The views of a scene show one set of named points, each view turned or mirrored, shifted and resized as a whole, with a little noise and some points left out.
(in the rows, 128 means zero)

Scene 1
View 1
(12): [136 136  95 115 101 101 156 100 115 162 157 117 115 116 106 118 136  96
 144 110 146]
(88): [119 141 131 163  77  94 139 125 107 113 145 141 166 162 146 128 144 150
 105  88 128]
(138): [128 142 114 143  85  93 143 107 100 148 148 127 134 139 129 126 128 115
 112 103 139]
(60): [123 143 126 154  79  94 121 119 124 105 154 126 162 162 137 134 155 147
 108  83 121]
(137): [126 147 125 148  76  87 126 106 104 138 148 124 141 151 137 138 130 123
  93 100 128]
(44): [124 129 100 157  98 114 149 127 122 111 158 135 163 143 121 102 159 144
 157  78 138]
(143): [133 137 106 126  94  94 174 105  91 174 145 133 118 120 122 118 119  99
 127 118 152]
(154): [125 136 102 160  91 107 130 113 112 124 157 125 151 144 123 111 145 129
 136  82 136]
(66): [133 130  98 126 103 102 196 112  88 180 143 142 118 111 116 103 118  97
 149 119 162]
(204): [127 154 161 123  61  62 142 112 104 141 136 133 138 162 157 172 128 133
  51 121 119]
(46): [131 142 101 140  90  98 133  99 106 153 155 116 126 130 118 121 129 102
 124 100 140]
(207): [134 163 137 114  65  64 101  78 108 165 149  96 106 143 136 176 117  91
  49 124 118]
(84): [128 155 135 142  67  79 101  98 114 130 151 110 138 158 140 157 136 122
  71  99 116]
(205): [138 145 122  97  87  78 160  96 107 176 146 119 104 122 122 147 125  92
 102 131 140]
View 2
(44): [130 112 122 141 131 124  93 138  93 128 135 145 111 101 149 116 108 108
 120 140 100]
(205): [135  79 159 117 132 187 115 149 165 141  77 140  97 148  94 126 121 138
 120 129 165]
(154): [125 116 130 147 135 134 115 138 119 140 132 151 110 105 135 116 103 113
 115 132 112]
(66): [146  94 142 133 151 155  91 172 124 109 115 129  98 156  94 140 151 151
 106 139 140]
(46): [129 104 143 145 144 159 125 148 144 145 118 150 108 127 113 126 113 125
 117 130 131]
(138): [128 107 139 137 133 147 122 143 141 137 111 145  99 120 112 117 106 127
 104 126 139]
(137): [122 110 137 135 122 143 133 131 149 145 105 148  95 105 118 104  88 120
 100 120 145]
(84): [113 108 142 133 113 154 149 118 167 165  94 157  96  96 122  96  69 109
 105 115 150]
(12): [137  89 150 137 148 174 105 156 135 138 111 144 112 144 113 137 133 129
 133 140 128]
(143): [138  96 145 132 144 159 107 161 140 122 108 135  97 147  96 131 133 143
 106 132 147]
(204): [118  99 140 105  93 144 132 117 166 142  65 140  75  98 109  83  69 124
  82 110 181]
(88): [121 118 123 130 110 116 116 124 122 133 113 144  92  88 135  94  81 113
  92 122 134]
(60): [118 113 127 133 112 129 120 118 125 147 111 152 102  85 146  96  76 102
 110 126 125]
(207): [116  94 161 127 120 189 164 126 204 174  71 156  94 122  95 105  77 124
 108 110 177]
View 3
(12): [145 118 149 114 155 122 145 114 131 138 156 133 133 127 116 134 138 136
 140 136 102]
(44): [104 162 124 134 150  89 150 171 148 156 137 128 122 137 134 124 131 152
 127 150 167]
(84): [108 132 131 166 125 139  95 118 177  96 166  76 109 150 125 154 185 142
 124 187 141]
(46): [132 125 135 129 142 117 124 117 154 126 146 122 119 126 121 132 151 146
 135 154 114]
(205): [155  95 156 120 125 154 129  87 139 129 176 107 131 152 114 165 156 123
 138 142  91]
(143): [152 107 136 108 116 123 137 104 146 152 148 133 122 140 123 149 137 138
 140 135  98]
(207): [135 100 146 158 121 168  84  75 172  79 181  71 112 148 112 166 195 131
 132 182  97]
(138): [128 125 128 131 121 120 122 121 161 134 147 114 115 141 128 145 152 145
 132 157 124]
(154): [109 152 124 139 144  99 131 151 158 138 139 119 116 133 130 126 146 153
 129 160 152]
(66): [159 106 136  92 116 112 152 110 137 172 140 150 126 139 126 145 121 138
 144 120  95]
(60): [ 95 158 124 161 133 113 121 157 167 127 153  92 113 153 133 143 162 148
 121 176 174]
(88): [100 151 114 153 107 109 120 153 174 143 145  98 107 161 141 151 155 150
 122 172 172]
(204): [119 116 131 160  81 157  99 109 176 122 179  65 108 187 133 188 180 127
 122 178 144]
View 4
(12): [121 114 138 115 122 137 125 158 137 138 140 101 137 128 142 114 121 130
 133 145 133]
(143): [128 109 147 114 124 147 124 148 124 138 144 113 134 139 138 114 125 134
 147 151 133]
(154): [133 118 128 134 136 133 128 133 131 122 139 104 123 112 131 138 132 130
 125 131 149]
(207): [108  96 163 122 152 141 123 141 107 131 175  70 143 164 136 131 154  91
 121 145 130]
(46): [125 113 142 125 129 139 121 144 130 131 149  99 132 128 134 127 133 125
 126 141 138]
(137): [128 107 141 131 149 140 129 129 114 123 152  96 128 135 131 138 144 115
 132 137 144]
(88): [137 109 127 137 158 137 139 118 111 116 138 105 118 124 128 146 142 123
 139 130 153]
(138): [129 109 141 126 137 141 127 136 121 128 147 103 129 133 133 130 136 124
 135 141 141]
(205): [114 102 152 108 136 143 130 157 120 141 150  91 143 155 145 111 130 115
 144 152 125]
(84): [121 103 143 134 159 135 130 128 110 120 159  80 130 141 131 144 153 101
 121 134 143]
(204): [123  93 146 124 173 143 143 123  92 122 154  88 130 161 135 137 153 100
 148 141 140]
(60): [131 111 123 138 160 130 139 123 119 116 139  93 121 118 131 147 143 117
 127 126 153]
View 5
(154): [114 120 121 125 136 121 140 132 136 113 115 128 113 154 157 129 128 147
 117 132 133]
(204): [174 148 148  91 137 124 117 110 133 123 109 132 125 139 146 192 136 149
 140 198  89]
(66): [130 150 103 151 116 142 135 161 169 109 173 137 100 115 141 115 111 123
 104 164 119]
(205): [133 153 142 128 115 137 105 160 149 112 140 149 121  90 143 162 124 132
 124 192 103]
(46): [112 136 121 130 124 131 124 143 134 111 130 139 126 122 153 140 133 138
 118 150 122]
(138): [130 139 121 122 129 129 129 132 138 114 130 134 121 133 151 146 131 139
 120 158 116]
(137): [138 136 128 109 135 125 127 119 129 116 115 132 127 142 153 159 137 146
 127 160 112]
(88): [150 125 128 106 144 116 145 109 138 119 109 119 109 174 154 149 129 153
 125 150 119]
(12): [107 135 129 143 118 134 120 166 151 109 139 145 111 106 149 130 119 134
 112 156 126]
(44): [118 110 125 131 139 116 150 138 152 114 114 121  92 167 156 114 114 150
 113 126 140]
View 6
(60): [126 161 102  92 109 111 101 125 145  74 155 148 102 115  97 127 189  94
 104 129 108]
(143): [139 118 151  94 109 123 120 133 156 131 163 116 120  86 113 139 122 124
 118 110 163]
(154): [131 149 112 104 106 111 106 120 140  98 161 142 131 115 112 142 171 106
 127 142 128]
(46): [137 136 122 101 103 116 121 139 143 121 145 132 117  98 121 142 139 105
 127 127 142]
(66): [141 109 162  96 113 122 116 121 155 140 181 110 141  83 113 146 119 135
 121 116 178]
(137): [129 149 121  94 103 121 116 143 156  94 144 133  91 112 105 122 157  99
 112 112 122]
(88): [122 155 124  92 109 120 100 124 160  72 168 136 102 126  92 117 184 106
 104 118 115]
(205): [146 119 139  82 111 119 127 154 151 135 139 119  87  58 109 134 110 106
  96  93 157]
(44): [131 148 112 101 115 105  94  98 136  92 182 144 148 109 104 149 185 114
 117 153 133]
(138): [132 138 130  97 105 120 117 137 154 108 153 129 109 105 110 131 146 109
 118 117 138]
(207): [137 144 116  85  94 125 140 187 155 115  96 129  42  84 114 114 119  78
 104  82 119]
(12): [146 123 126  95 110 110 119 130 136 138 154 130 129  70 119 155 127 113
 118 128 160]
(204): [127 149 133  75 108 128 115 158 172  78 139 125  47  99  84  97 154  93
  78  75 113]
(84): [129 157 107  89 100 120 121 160 152  89 121 139  67 106 105 116 157  83
 106 104 107]

In a view up to two points have been moved. Name them for each view, in the order of its rows, or write none.
view 1: (205)
view 2: (204)
view 3: (154)
view 4: none
view 5: (66)
view 6: (88), (84)

Scene 2
View 1
(41): [126 123 132 104  97 133 102 108 113 137 136  99  88 138  87 115 111 127
 162 125 120]
(20): [109 135 131 100  92 147  73 119 105 146 139  92  62 144  90  97 104 133
 154 108 110]
(110): [142 116 141 117  95 122 141  99 120 126 130 109 107 139  82 142 118 124
 173 143 138]
(77): [142 116 153 113  60 136 121 100 120 116 127 152  87 146  88 129 107 133
 155 143 117]
(131): [125 134 154 131  77 138 137 111 110 130 125 103  74 155  82 144 112 134
 168 130 145]
(158): [128 119 127 103 107 124 110 109 118 137 138 112 104 137  93 117 117 117
 157 131 118]
(2): [149 107 133 107  99 115 139  94 127 122 132 131 124 134  88 137 120 116
 165 151 126]
(214): [112 141 155 119  56 158  92 120 104 132 128 121  44 159  88 115  99 144
 151 114 119]
(194): [128 125 140 111  89 135 112 107 111 134 132  97  82 142  83 124 109 132
 166 127 128]
(172): [160  99 131 110 116 102 162  83 128 122 130  97 143 123  75 153 125 116
 187 158 145]
(199): [137 112 123 100 114 116 119 102 122 134 138 114 120 131  91 123 122 112
 161 140 120]
(149): [138 111 124 102 114 114 125 102 124 133 137 119 124 133  93 126 123 111
 160 142 121]
View 2
(131): [117 145 127 124 127 129 119 130 158 124 135 135 131 149 101  95 145 105
 135 131 106]
(199): [143 125 103 122 123 137 129 121 115 119 132 131 155 115 113 106 138 138
 136 142 122]
(194): [141 135 124 118 138 135 118 124 141 122 130 138 141 139 106  99 147 125
 125 125 111]
(172): [145 152  85 149 108 138 130 136 125 124 140 113 149 113 120 110 133 129
 165 171 107]
(77): [111 130 104 108 122 152 143 116 141 130 154 146 136 135  98 112 161 120
 132 113 103]
(110): [130 142 105 131 119 137 127 129 138 124 139 127 142 129 109 103 142 120
 146 145 108]
(158): [140 122 115 115 130 136 126 119 121 118 130 137 152 124 109 102 141 135
 127 132 123]
(41): [146 128 124 115 139 135 119 121 132 119 127 139 146 134 107 100 146 133
 122 124 117]
(214): [119 126 142  97 147 138 120 115 157 124 134 155 130 158  92  96 161 114
 105  92 109]
(20): [153 118 144 101 157 132 110 114 136 116 117 150 146 145 103  94 151 136
 100 103 122]
(149): [138 125 101 123 118 138 132 122 115 119 135 131 155 115 113 106 137 136
 140 145 123]
View 3
(2): [130 123 125 123 126 122 103 121 152 111 140 152 124 134 130 135 132 120
 117 114 154]
(149): [136 123 126 120 123 126 105 116 139 122 142 143 129 131 128 132 123 124
 110 115 147]
(41): [130 118 138 137 130 122 113 113 118 130 121 129 112 129 131 123 114 124
 112 117 148]
(199): [135 122 125 123 122 125 105 114 134 124 140 141 128 131 130 131 121 124
 108 116 147]
(214): [123 119 156 149 156 113 131 132 115 129  98 119  77 125 130 121 110 128
 121 110 152]
(20): [128 118 143 144 137 120 123 114  96 145 109 113  99 121 134 119 102 128
 107 114 144]
(158): [134 122 131 127 129 124 111 116 127 129 133 134 119 127 129 129 116 126
 109 114 145]
(110): [130 117 140 133 129 123 107 115 145 109 130 149 120 139 125 125 128 120
 126 122 154]
(194): [127 116 144 141 134 121 114 113 123 124 118 133 109 133 129 121 117 122
 120 120 151]
(77): [122 124 135 134 146 113 116 138 147 112 119 141  92 129 136 137 131 121
 119 105 160]
(172): [131 116 128 126 110 128  91 103 157 100 147 164 145 146 126 127 139 112
 125 128 157]
View 4
(149): [130 128 128 131 105 140 101 115 135 154 146 125 115 148 121 139 131 138
 132 118 100]
(172): [116 143 163 127  98 152 118 119 118 170 154 104 104 159 132 165 123 145
 128 113  99]
(199): [127 126 126 132 109 140  99 115 133 149 146 123 115 146 122 136 134 138
 136 117 100]
(41): [119 118 119 139 128 125 104 128 139 124 135 119 115 138 125 130 140 131
 146 124 111]
(158): [127 122 118 135 117 131  99 120 139 138 140 125 116 141 122 131 137 133
 140 122 106]
(131): [118 130 143 135 123 104 131 144 146 125 128 121 104 139 136 150 129 123
 137 142 125]
(110): [120 134 146 132 109 127 123 133 136 144 140 118 106 150 131 153 127 134
 132 129 111]
(2): [128 131 139 133  95 141 114 126 139 151 146 127 111 158 123 148 126 142
 124 120  99]

In a view up to two points have been moved. Name them for each view, in the order of its rows, or write none.
view 1: none
view 2: (172)
view 3: none
view 4: (110)
